Points, in no order, along strands that fork and pass close to each other.
In the rows, 128 means zero.
Two points are linked if the straight distance between their rows is under 107. Some points are linked to none.
dod: [150 154 126 126 133 132  86 146 138 130  74 139 112 120 143 146  81 143
 125 146 147 140 190]
nalu: [ 95 164 128 141 138  97 123 148 131  83 108  83 107 144 140 142  85 132
  87 170 132 148 155]
pekos: [121 138 106 154 114 128 145  87 161 157  87 165 174 104 135 101 137 149
 115 194 142 114 171]
mezo: [112 169 117 119  85 152  76 163 137  94 109 148 122 120 148 129  97 120
  98 119 109 146 124]
Divip: [129 176 118 141  98 140  89 146 150 101  77 166 125 101 130 146  81 129
  80 158 116 149 164]
rele: [136 152 109 153 150 133 108 127 112 153 108  86 142  74 110  88 151 109
 139 126 118 143  96]
Rir: [132 153 158 128 216 125 142 138  90 129 149  50 107  99  84 118 153  99
 180 127  79 145  72]
zalo: [160  88 152 109 110 137 145 141 160 105 157 109 108 137 190 178 103 169
 139 121 128 151 177]
muze: [138  93 141  77 135 153 140 153 136 159 139 125  74 132 119 137 133 122
 125  85 183  97 151]
Peve: [153  73 124  98 126  89 176 120 167  98 160 116 131 157 162 171 108 148
 152 199 151  95 235]
voraz: [151  69 137 105  92 118 137 141 174 132 180  86 117 134 181 153 113 143
 119 159 169 145 186]
zezo: [124 153 164 130 200 128 122 137  68 155 125  85 105 140  81 105 166 105
 181  94 106 116  41]
delif: [135 125 152 150 199 162 135 156 117 133 172  49 110 130 100 115 142 121
 159 100  92 127  87]
Fari: [121 138 143 128 164 114 161 134 107 136 133  86 104 184 125 106 169 157
 115 109 150  94  92]
tuga: [127 110 125 111 100 127  80 140  94 125 138 149 118 101 112 129 126  67
 140  81 127 121  76]
Zas: [ 94 105 162 156 148 140 177 117 175 174 151 134 163 173 124 154 144 150
 156 140 144  71 173]
zufun: [102 108 151 141 155 127 100 113 110 164 138 124 128 149 121 110 140 124
 117  82 120 103  57]
demaf: [135 142 103 115 135 133 140 153 138 159 134  98 109 133 123 118 141 143
  93 144 181 106 175]
punos: [ 76 135 161 160 149 133 118  93 125 188  90 139 156 120 127 146 116 158
 117 134 100 136 111]
sune: [148 102 130 146 173 143 136 133 152 115 151  95  88 142 165 156  55 150
 125 148 147 138 219]
Marez: [144 197 105 131 125 123 121 126 122  67 135 127 156 124 121  83 142 124
  77 125  62 167  78]
val: [179 207 124 122 150 110 118 103 106  83  91 157 146 169 127  86 174 145
 114 110  72 148  34]
zosel: [ 91  99 118 119  64  88 155 111 147  95 121 155 146 140 175 172 118 114
 114 161 139  89 144]
dav: [120 117 105 126  82  95 143 102 131 111 145 128 137 157 156  99 164 134
  66 126 139 152 100]
Rubon: [103 195 151 134 171 107 112 110  95 100 138  95 139 186 114 121 158 141
 119 102  76 116  51]
Bosik: [150 139 105 109 123 151  99 164 114 126 147  96  84  87  81 102 131 101
 145 119 157 126 135]
dodef: [138  71 124  88  65  91 144 119 177 108 159 153 141 158 193 168 141 148
 127 157 137 107 163]
Gik: [137 125 124 119  76 132  88 110  94 132  98 207 120 104 133 116 132  75
 141  71 109 115  90]
balo: [129  77 141 102 104 142 120 105 150 169 153 142 146 146 145 130 127 140
 121 127 147 147 140]
sezaf: [131 117 109 137 108 121 112 118  78 143  94 163 135  62  78 123 119  54
 151 130 161 177 100]
zefib: [138 143  94 135 120 148 115 116 137 170  98 138 145  73 109  98 137 126
 118 129 146 136 136]
fuzeg: [104 163 131 111 108 165  76 153 124 110 106 148 145  80  96 130 109  90
 126 119  94 163 106]
popu: [133  85 132 110 124 132 128 113  88 167 130 138 124  87  93 143 139  59
 182 124 175 162 116]
tise: [ 84 135 157 158 145 130 141 112 158 177 129 124 138 151 136 147 112 164
 143 142 120  97 139]
pab: [ 80 139 133 180 138 110 162 110 134 134 147  83 151 160 124 156 110 166
 125 183 140  89 159]
Bil: [104 204 106 180 128 130 106 130 122 103 100 113 141 107 110 100 118 126
  87 154 100 132 119]
zedi: [136 148  91 176  83 145 160 108 150  86  90 188 146 102 126 119 109 142
  63 117 100 158 126]
mov: [ 89 135 174 143 142 159  84 137 127 142 116 145 118 116 127 164  88 116
 150  85 100 136 111]
noduf: [134 120 129 134 174 151 128 156 108 150 145  77  90  74  75 125 132  91
 168 128 173 145 123]
boze: [189 164 134  98 143 123 122 104  93 110 113 122 123 178 131  82 183 142
 125 109 117 151  57]
duram: [119  95 119 147 116 122 122 121 159 126 183  96 131 146 156 136 123 144
  99 140 146 143 154]
Vid: [132 129 105  97  89  98 148 116 140 101  59 183 145 142 180 163 105 151
 101 176 117 138 216]
bos: [ 92  89 172 143 166 121 113 129  96 166 146 133 109 109  89 155 105  62
 188  98 117 120  73]
Gup: [106 126 133 130 166 139 177 154 141 173 138  95 105 150  96  99 153 139
 111 114 168  78 140]
lisu: [145 157 111 126 175 133 108 112  71 133 102 101 136  77 102  91 165 101
 151 138  99 173  54]
refu: [122 155 121 159 134 130 109 122 146 141 152  71 136 139 140 102 132 141
 110 149 134 153 127]
fural: [140 125 124 167 170 146 139 159 156 125 170  42 126 131 107 119 132 148
 132 136 123 131 127]
Kob: [140 152 126 145 117 165  84 138 125 123  79 158 143  86 111 137  97 121
 174 127 110 153 137]
zemo: [130 141  71 153  76  92 151 121 158  94 119 137 150 122 165 131 108 132
  80 192 159 112 166]
rel: [133  69 147 118 148 150 201 164 185 125 169 121 117 161 128 148 126 169
 126 131 159 100 186]
seti: [ 89 123 186  99 198 135 118 142  81 114 178  91 112 103  77 128 117  53
 147  91  80 154  67]
kir: [137  97 122 174 169 132 163 135 169 148 165  90 115 130 132 139  80 168
 131 168 158 107 213]
poz: [152  93 139  74  74 127 104 120 127 122 102 188 125 132 199 154 150 166
 145 103  94 129 145]
fule: [103 102 167 159 145 113 124 122 125 132 168 120 114 194 136 131 121 144
 114  78 111  87  97]
sakit: [156 146  91 115 121 109 115 116 140  69 168  83 134 146 144  66 183 136
 100 120 109 156  92]
Tiri: [118  85 168 140 170 143 127 119 110 199 120 147 118  97 118 166 100 103
 190  95 138 130 102]
mib: [153  86 169 156 177 184 159 171 126 147 150 122 113 107 106 160  91 107
 204  94 132 143 144]
lagab: [136 107 141  93  77 149  81 104 115 131 107 209 129 121 146 144 131 129
 174  89  97 115 134]
Lodal: [159 134 138 114 152 137  94 155 153 109 118 111  79 133 172 176  82 140
 143 129 138 160 220]
gudo: [156 108 128  65  78 116 118 148 172 113 136 164 121 155 187 166 154 177
 145 135 126 105 178]
Rimu: [169 127 117 109  98 180 117 137 152 158 120 158 135 106 136 120 133 169
 169 141 141 103 180]
sefev: [140 171  97 122 143 129 136 125  76 114  69 139 139  92  79  72 152 110
 103 119 108 173  53]
gidig: [105 129 146  96 149 152  96 127 119  92 176  88 114 112 100 113 142  74
 135  92  88 151  88]
demaz: [ 92 142  96 143  93  94 154 112 113 112 120  96 142 144 141 141 124 145
  98 185 160  95 164]
vas: [122  83 182 138 168 168 164 115 146 195 130 155 144 173 123 142 120 155
 174  94 134  94 156]
Runuv: [121 167  73 175 125  50 169  86  90  91  83 108 144 134 129  96 133 139
  75 205 137 119 135]
dil: [134 136 116 105  85 142 109 137 123 128 102 200 141  95 139 114 136 123
  91  84 136 143 100]
buze: [175 136 108  87 127 104 115 147 105 109 158  92 106 167 127  83 182 145
 106 115 129 137  81]
Rek: [ 89 124  98 112  76  82 173 102 116 104 113 148 155 162 154 122 130 131
  56 159 144 139 114]
nisi: [114 190  97 149 130  67 156 105  91  66  97  80 153 156 122 113 137 149
 111 205 111 131  88]
Zoli: [113 153 142 151 157  96 136 128 118 104 169  82 120 204 130 128 152 151
 129 118 109 100  78]
serag: [152  92 145 155 171 151 156 163 102 159 141 102  76  78  77 171 101  83
 210 110 155 129 137]
Goza: [141 158  78 141  78 125 142 113 171 129 104 173 152 116 147 116 130 149
  86 155 144 105 159]
disa: [148 145  96 101 112 166 125 142 157 157 108 185 140  95 117 101 151 128
 128 125 166  86 157]
tada: [150 130 106 100 123 159  95 162 129 140 134 126  98  92 127 134 115  99
 143 115 167 147 177]
Nit: [ 95 139 136 160 132 132 146  94 140 167 105 137 164 132 149 110 146 146
  77 136 120 140 117]
nakav: [122 146 113 144 118 127 119 129  83 126  74 171 141  42  71  98 127  77
 110 117 109 167  63]
dop: [178 150 102 138 116 172  96 102 126 156  90 167 149  73 130 131 110 154
 186 132 124 124 180]
duli: [ 64 152 130 136 117  71 154  93  98 104 102 110 152 179 130 134 142 140
  74 153 140 129 100]
soril: [134 120 162 108 116 158  87 154 151 111 141 148 117 124 156 176  89 134
 167  85 101 138 130]
mitut: [116 108 160 133 173 127 138 122  97 184 139 101 110 130  87  99 161 114
 154  90 133 101  72]
Gon: [135 140 112  91 116 139  78 158 109  82 155 124 119  98 114  87 140  55
 122  84 105 157  81]
dos: [140 106 112 128 120  93 140 109 142 129 129 116 135 150 175 171  84 150
 124 185 156 109 229]
zaket: [107 108 192 143 148 171 113 131 117 163 114 153 150 119 132 173 109 132
 201  87 104 146 117]
vutip: [147 210 131 139 140 103 116 120 109  58 124 115 150 176 121 102 155 140
 119 138  66 146  62]
forak: [101 102 130 126 129 102 134  81 140 172 146 164 171 155 128  84 175 140
  95 116 140  84 102]
tuve: [117 140 119 124  94  92 122 112 143 101  80 139 135 136 160 187  77 139
 107 196 142 138 199]
vus: [112  60 147 143 135 142 180 168 164 115 196 105 108 183 142 145 117 159
 119 110 141 101 136]
tebo: [135  79 137  94 112 145 134 162 143 141 167  85 100 151 130 113 142 128
 106  90 178 133 119]
lir: [ 92 128 125 135  77 102 164  95 135 130  92 200 175 148 129 111 129 129
  56 142 136 114 129]
perun: [133  78 163 109 113 133 147 114 155 157 140 177 133 171 149 139 137 163
 155 103 133 100 167]
galak: [ 86 122 136 150 152 113  99 142  99 122 183 123 127  85  65 153 123  31
 198 115 120 138  77]
Busor: [143 200  89 154 134  95 132 118 108  77  94  95 133 134 119  94 135 138
  64 168  96 165 105]
Dage: [130  93 122  85 120 139  98 155 111 125 156 118  93 135 127 104 146 105
 105  73 144 116  79]
Gemas: [ 88 145 134 142 127  97 137  84  98 149 105 148 157 164 134  96 157 147
  85 137 115 110  78]
noben: [181 132  90 105  92  99 121 114 157 107  93 180 136 123 198 137 134 169
 132 179 120 121 223]
pufoz: [155 106 134  81 121 159 134 173 116 159 128 137  82 107  99 156 118  93
 172  86 170 126 159]
Pafa: [132  59 128 108 132 114 195 125 173 129 181 110 126 157 128 146 121 158
 132 200 181 102 192]
fara: [150  88 166 138 141 174 120 162 137 118 145 120  84 125 129 171  89 143
 182  95 106 137 157]
gaf: [153 142  89 135  85 137 161 120 156 124  95 213 139  78 113  94 129 134
 100  94 114 130 109]
pegem: [169 123 101 104  90 139 130 124 169 110 131 152 140 139 159 131 136 172
 148 156 131 114 202]
Pog: [103 150 130 143 156 105  89 132  82 120 160 126 138  77  71 123 148  51
 164 111  81 132  49]

A fork is a point with three links, a tip a point with one. Leave the first point through the second and follow the links. Name the first fork or tip that comes.
Tiri / zaket => tuga
tada / Bosik => Pog
kir / sune => Rimu

A fork is a point with three links. Follow the links from the first point to the second and name the forks in between, in order.
soril / Kob => tuga > Gik > gudo > pegem > Rimu
fuzeg / muze => Rimu > pegem > gudo > Gik > tuga
Nit / mitut => tise > duram
sune / rel => Rimu > pegem
pab / boze => tise > duram > Zoli > vutip
Pog / gaf => tuga > Gik
Gik / vus => gudo > pegem

Name the points in between on the shortest way along the links from the first point to the second, in order.
noben / pufoz => pegem > gudo > poz > lagab > Gik > tuga > Dage > tebo > muze
mib / zedi => serag > noduf > Bosik > tada > pufoz > muze > tebo > Dage > tuga > Gik > dil > gaf
zezo / Runuv => mitut > zufun > fule > Zoli > Rubon > vutip > Marez > Busor > nisi
Fari / perun => Zoli > fule > zufun > mitut > zezo > Rir > delif > fural > refu > duram > balo
